Points on a hilly landscape, in no order, each with its height.
A ball rolls from a point to the lowest of its 2 nearest points, and stops where none of them is lower. Distance is the straight distance between rows; heights are no part of it.
dar (h 72.8): [-13  22 -25  -3  11  18 -58  16  27 -34  15   5   3 -23 -18  -3  -8  22
  -2   3]
Vili (h 77.7): [  0 -37 -17 -11 -13  31 -21  17  14  -3  32 -20   5  -9  -2 -19  22 -26
   9  -7]
bevoz (h 16.7): [-13  28 -19 -21 -25   3  -6   8 -23 -49   3  13  -3 -45   3  32 -21   5
  -1 -12]
Git (h 44.0): [ -6   2  12  25  50 -28  18  15  -7  21 -18   5 -20  14  20   8   3   4
   5   8]
Ligis (h 10.0): [ 20 -13 -18 -44  10   1 -28  13  -5  11  25 -17   0  50 -12   2   4 -38
  11   5]
gube (h 50.0): [ 17  19  -1 -11 -14 -33   8 -15  -5 -28 -22  -7   8  38   2   5 -16  -5
   2  15]
fem (h 52.9): [ -3  -7 -11  14   1   5   7 -25  51  15  -5 -20 -23 -17  44  20  10   3
  13  -6]
lini (h 51.0): [ -9  -3  14  38  -4   1 -18 -14  22  19  -6 -30 -17   9 -39 -22  13  -3
  12  -2]
tazod (h 60.8): [-40  72  16 -17  20  14  -2  -6  12  13 -30  32  19  -8 -38  -6 -22  13
 -27  12]
Baseg (h 57.3): [  1  22  20  15  -5  -1  15 -24  12  44   6 -39  12  -5 -47 -19  13  -2
  -2  10]
Gote (h 32.3): [ -3  63  19   8  12  -1  24 -19  29 -11 -22   1  -6 -18  22  13  -5  17
   4   5]
reve (h 27.0): [ -8  13  -3   0   8  28  -6  20 -33 -28   4  45 -14 -21   5   0   3 -23
  19 -36]
zik (h 25.1): [ -2  56  30   7  23 -15   0 -36  56 -14 -20 -37   6 -14  18   7  11   3
  34  20]
Vumag (h 46.0): [ 30   4   3  26   8  -5 -47   4  12 -18  21  -8  24  -3 -22 -17   7  30
  20  -3]
madut (h 25.0): [ -8 -20 -17   2   5 -16   0 -11  19 -15 -30 -28 -29  35  29   5   7 -25
  17   4]
nar (h 66.2): [ -9  -6   0 -31  -4   3  30  24 -65  16  -1  34  26 -15 -16  -1  -2  -9
 -15   1]
Beni (h 34.0): [ -9   5   2  26  13 -10 -16  13 -53 -47 -19  41  -2 -27  -4  -7  12  -2
  37 -29]
fis (h 35.6): [ -4  32   0 -39   4  24  26   1 -40 -11 -11  26  -4 -11   2  14  -4 -41
   8 -25]
Dato (h 58.9): [  2 -38  12   0 -14 -35  12  11 -42  26 -12   2   7  38 -33 -14 -14  11
 -24  20]
Ret (h 17.6): [-23 -38 -12   2  -6  -5   6   4  -5 -23  -8  12 -37  14  15  10   5 -27
   5 -21]
zodu (h 28.6): [-38 -33 -33  -8 -12 -13  -6  -5  24 -43  -9 -42 -15 -25  29  10  13  -3
   4  10]
Vigu (h 39.5): [ 28  -8 -26  12 -20 -17 -32 -10  14 -33  15 -32  22 -31 -19   5  13  22
  14   3]
fot (h 58.2): [ 16  -5   7   1 -10 -45  38   3 -36  -8 -21 -17  13  12  15   8   1  10
   9   7]
potil (h 57.9): [  2  29   9 -35  29 -11 -11  36 -37   7  10  59  43   6   9  -3 -17  28
 -22  15]
raf (h 81.4): [ 31 -43   6  27   9  26 -17  -3 -13  -2  27  42 -31 -24  -8  14  -5  -7
   3 -42]
ridar (h 42.6): [ -3  43   4  13   8 -14  -5   3 -30 -28 -36  22  -2  -8 -27 -12   3 -17
  26 -15]
volil (h 46.9): [ -5 -27   7  40  33 -17  -3  20 -23   3 -16   7 -18 -25  14   1  19   9
  22 -11]
lenif (h 59.5): [-16  -3  14 -15   7 -25 -19  27 -29  22   1 -11  23  -4 -20 -31   0   8
   7  20]
vak (h 75.9): [  8 -19  -2  11  14  36  11  -3 -18  41  16  40 -41 -17 -28  15 -10 -17
 -16 -32]
kipuz (h 31.8): [  6   3 -12  20  31 -21   3   1 -18  -2 -18  29 -31 -38   2  38 -29  32
 -13 -10]
Begag (h 24.6): [-27   3 -42 -11  -4  -1 -17   6  14 -69  -6  -5 -17 -43  18  31  -7   8
  -1  -4]
baki (h 50.9): [ 42  25  -1   3  27   0 -28   2   6  -2  28   1  19 -21  16  12  10  27
  20 -12]
Pigev (h 62.3): [-31 -16   7 -32 -31 -17  12  23 -42   0   7  -3  27 -15   2 -19 -11   7
 -12  21]
mudu (h 54.0): [ 14  44  13  -2  52  22 -14  19  10  18  17  23   9 -21  20   3   4   6
   9 -11]
Sanu (h 67.2): [ -8   8  30  -1   4  -5  44   0 -10  35 -13  17  50  32   0  -8  -5  27
 -44  29]
subod (h 49.7): [-21  -3   2  47  12   0   0  -8  18   3 -14 -17 -26 -25  21   3  20  15
  18 -14]
Tet (h 70.9): [  2   1   8 -19  11  33  35   9 -33  43  10  43   5   1 -16  11   1 -18
 -32 -22]
Pek (h 27.3): [  6   1  -7 -32   0  12  26  -1 -10 -16  -6  17 -19  31  25  24  -2 -44
   5 -13]
Gire (h 55.8): [ -5  15   6 -20  41  13 -11  43 -32  22  12  35  18 -20  12 -15  -1   4
   5  -2]
Dipi (h 39.3): [ -4  36  18  23  37 -11  38  -8   1   9 -24  27  -2  -5  28  19  -5  22
 -20   8]
Zuna (h 16.9): [  3 -38 -22 -14   2   1 -43  10 -22   8  16   1 -24  40 -47 -12  -7 -27
  -1  -8]
dizab (h 58.5): [ 15  -5   9  12  -3  24  62 -18  13  40  -5  25 -22  11  39  28   4  -1
 -17 -22]
bezul (h 74.5): [ -6  48  -7 -26  11  -1 -41  16  22 -30   5   7  20  11   1 -13 -21  14
   3  18]
meza (h 25.4): [-14  41 -21 -13  22   6 -15  13 -16  -6  -3  18 -19 -33  -7  23 -25   9
 -10 -12]
keduf (h 57.4): [-19   4   8  -5  18 -20 -27  38 -50  21  -1  37  31 -31 -16 -24   3  27
  17  -4]
zila (h 24.9): [ 45 -37 -16  13 -48   0   3 -32   4 -24   9 -39  10 -18   2  11  19   9
  22 -11]
Vofer (h 40.6): [ -5   2   1  18  -4  -2  15  -7 -24  -8 -20  33 -19  -1  -6  15 -24  14
 -23 -10]
virut (h 32.7): [ -3 -40 -41 -23 -29 -15  -9  -1   2 -37   0 -44  -1  -1  -4  13  11 -18
  17   9]
Lok (h 51.8): [ -2 -15   4  -3 -38 -11   2  -1 -40   0  -3  10   8  13 -53 -20  -4  -8
  -9  -2]
ver (h 59.9): [-15 -18  -4  16 -23  15  11  -9  41  14  13   1 -23  15  23   1 -20  13
 -35   5]
dez (h 76.1): [ 11 -29  -5 -38 -12  18 -18  20  11  -8  37 -22  37  21  25 -29  19 -10
  18  19]
vupag (h 74.1): [-13   4  19 -32 -13  15   8  18  -2  -2   5 -10  22  19  35 -31   9 -17
   7  17]
nalu (h 18.6): [ 21   2   3 -13  -7  16   1 -10  13  17  12  -1  -2  60  -8 -15   7 -39
   5   1]
lovov (h 50.3): [-13   9   8  14   8  24  43  -7  -5   8 -16  56 -30   2  17  32 -17  -9
 -39 -23]
zemut (h 63.1): [-10   0  -6   4   9  -9 -22   2  32  27  21   0 -13  11  -3   5 -36  32
 -41  24]
rifu (h 76.7): [  4  27  -1 -27   1   7  -9   5  30 -22  13 -11  11  -5  36  11  -7   9
  -2   8]
zape (h 65.1): [  3   8  14   9   9 -19 -23  -6  65  31  34 -30  13  21  -2  -8 -13  31
 -19  29]
Nalo (h 30.7): [ -2  -3 -21   9   5 -12 -30 -10  35 -47 -16 -32   2  20   9  -6  20 -12
  24  11]
vur (h 66.5): [ -4  -3  17   3 -20  25  71 -21  -9  14 -29  20  -6  31  26   7   6 -31
 -19 -10]
vemop (h 65.0): [ 10  19  16   8 -31  -3  26 -13  -6   8  -5 -34  29 -25 -13 -10  15  10
   6   6]
fama (h 19.7): [-29  33  33  27  28 -19 -16  -3  37  -8 -21 -16   6  -2  15 -20   4  12
  22  28]
nulun (h 28.7): [  7 -14   2  -4 -16  28  14 -21  31  55   9 -38 -11  30   2 -13  14 -26
   3  -2]
Sok (h 14.0): [-10 -12 -19 -13  -1 -17 -33  -1  23  13   5 -67   8 -10 -15  -8   8  -2
  10  27]
vos (h 56.1): [-11   9  -4   9   0  27 -10 -18  67  10   0 -12 -34  24  28  -4   5  -7
   3   6]
Suma (h 17.2): [ -1 -55 -37 -17   4 -12 -29  21  12  22  21 -42  -7   5 -12   7  -1  -8
 -10  20]
gemu (h 63.0): [ -1 -28  28  27   4 -22  40   1 -28  33 -24  27  10  24  -4  -9  -9  32
 -38  14]
lelef (h 65.2): [  6  -8  12 -21 -22 -17  67  -8 -37  -1 -28  15   8  19  19  24  -4  -7
 -25  11]
Zap (h 72.3): [  3  28   9 -36 -36   4  27  -9  -1 -22  -3 -33  23 -25  32   1   4   7
  11   8]
kal (h 71.2): [ -5  22  40 -16   0  -8  16   4  12  22  -2 -13  39  29  11 -30   2  11
  -7  36]
Tadam (h 30.8): [ 15 -36   2  24 -37  12  14 -14   0 -14   6  23 -31  28   4  -7  -4 -10
 -12 -21]
bep (h 36.8): [ 37 -44  -7   2 -29  21  12 -12  14  46  37 -22  -1   5   2  -4  16 -11
   1 -19]
kela (h 9.6): [-13   7   4  -6  37 -33  -9  -9  23  29 -14 -57 -17   4 -15   5   4 -11
  16  19]
komes (h 43.4): [ -4 -10  20  48 -18  10   9 -10  -5  13  -4  12 -19  18 -14 -28  16  -7
   5 -18]
Rabog (h 79.7): [ -1 -84 -13  20 -12  35 -23   5   6 -19  51   6  11 -15   1 -24  35 -12
   3 -22]
pofov (h 41.2): [ 59 -46 -10  11 -24  15  -5 -12 -15  11  34 -14   8 -38  -8   9  11   7
  12 -20]
zudi (h 83.2): [ 37 -87  -9  38  -2  24 -36  -7   1  -8  37  27  -9  -4 -19 -10   1   5
   0 -23]
guv (h 65.6): [-19  53  14 -13  -5  30  -8 -16  16  14   3  -6  13 -13 -30 -15 -13   0
 -10  13]
Mupad (h 53.2): [ -7  59   5   1   5 -18   5  -7 -16 -10 -38  35  14  -6 -44  13 -18  12
 -11   1]
pepo (h 14.8): [-27  19   9   7  10 -39  12   4   8   7 -34 -38   1   1   1  -3 -10  12
   2  31]
mev (h 40.7): [  7 -59 -22 -13 -42 -10  -1  -1 -35 -23  11  -9  -9   1 -27   0   5 -17
  -1 -12]
Somap (h 69.9): [  4  40 -12  -9  -2  37 -29  -6  30  -8  15   8  -9  -6 -19   2  -9 -18
  -1 -13]
Ses (h 39.2): [ 33  11 -17  18 -16 -34 -12 -22  33 -43 -10 -20  -2  27  12  23  -5  15
  15   8]

For each start below, name the point where the ball stops.
bezul => reve
vak => zila
vos => kela
Vili => bevoz
Zap => Ret
vur => bevoz
lelef => Ret
potil => zila

Call two points neighbours if one is among the 2 nearest of the other. Go from one point of each pair to the other, from neighbour to neighbour, staying as low as possible. Name the highest point that can't be avoided.
Ret, bevoz => vur
Ligis, zila => pofov
Ret, reve => fis
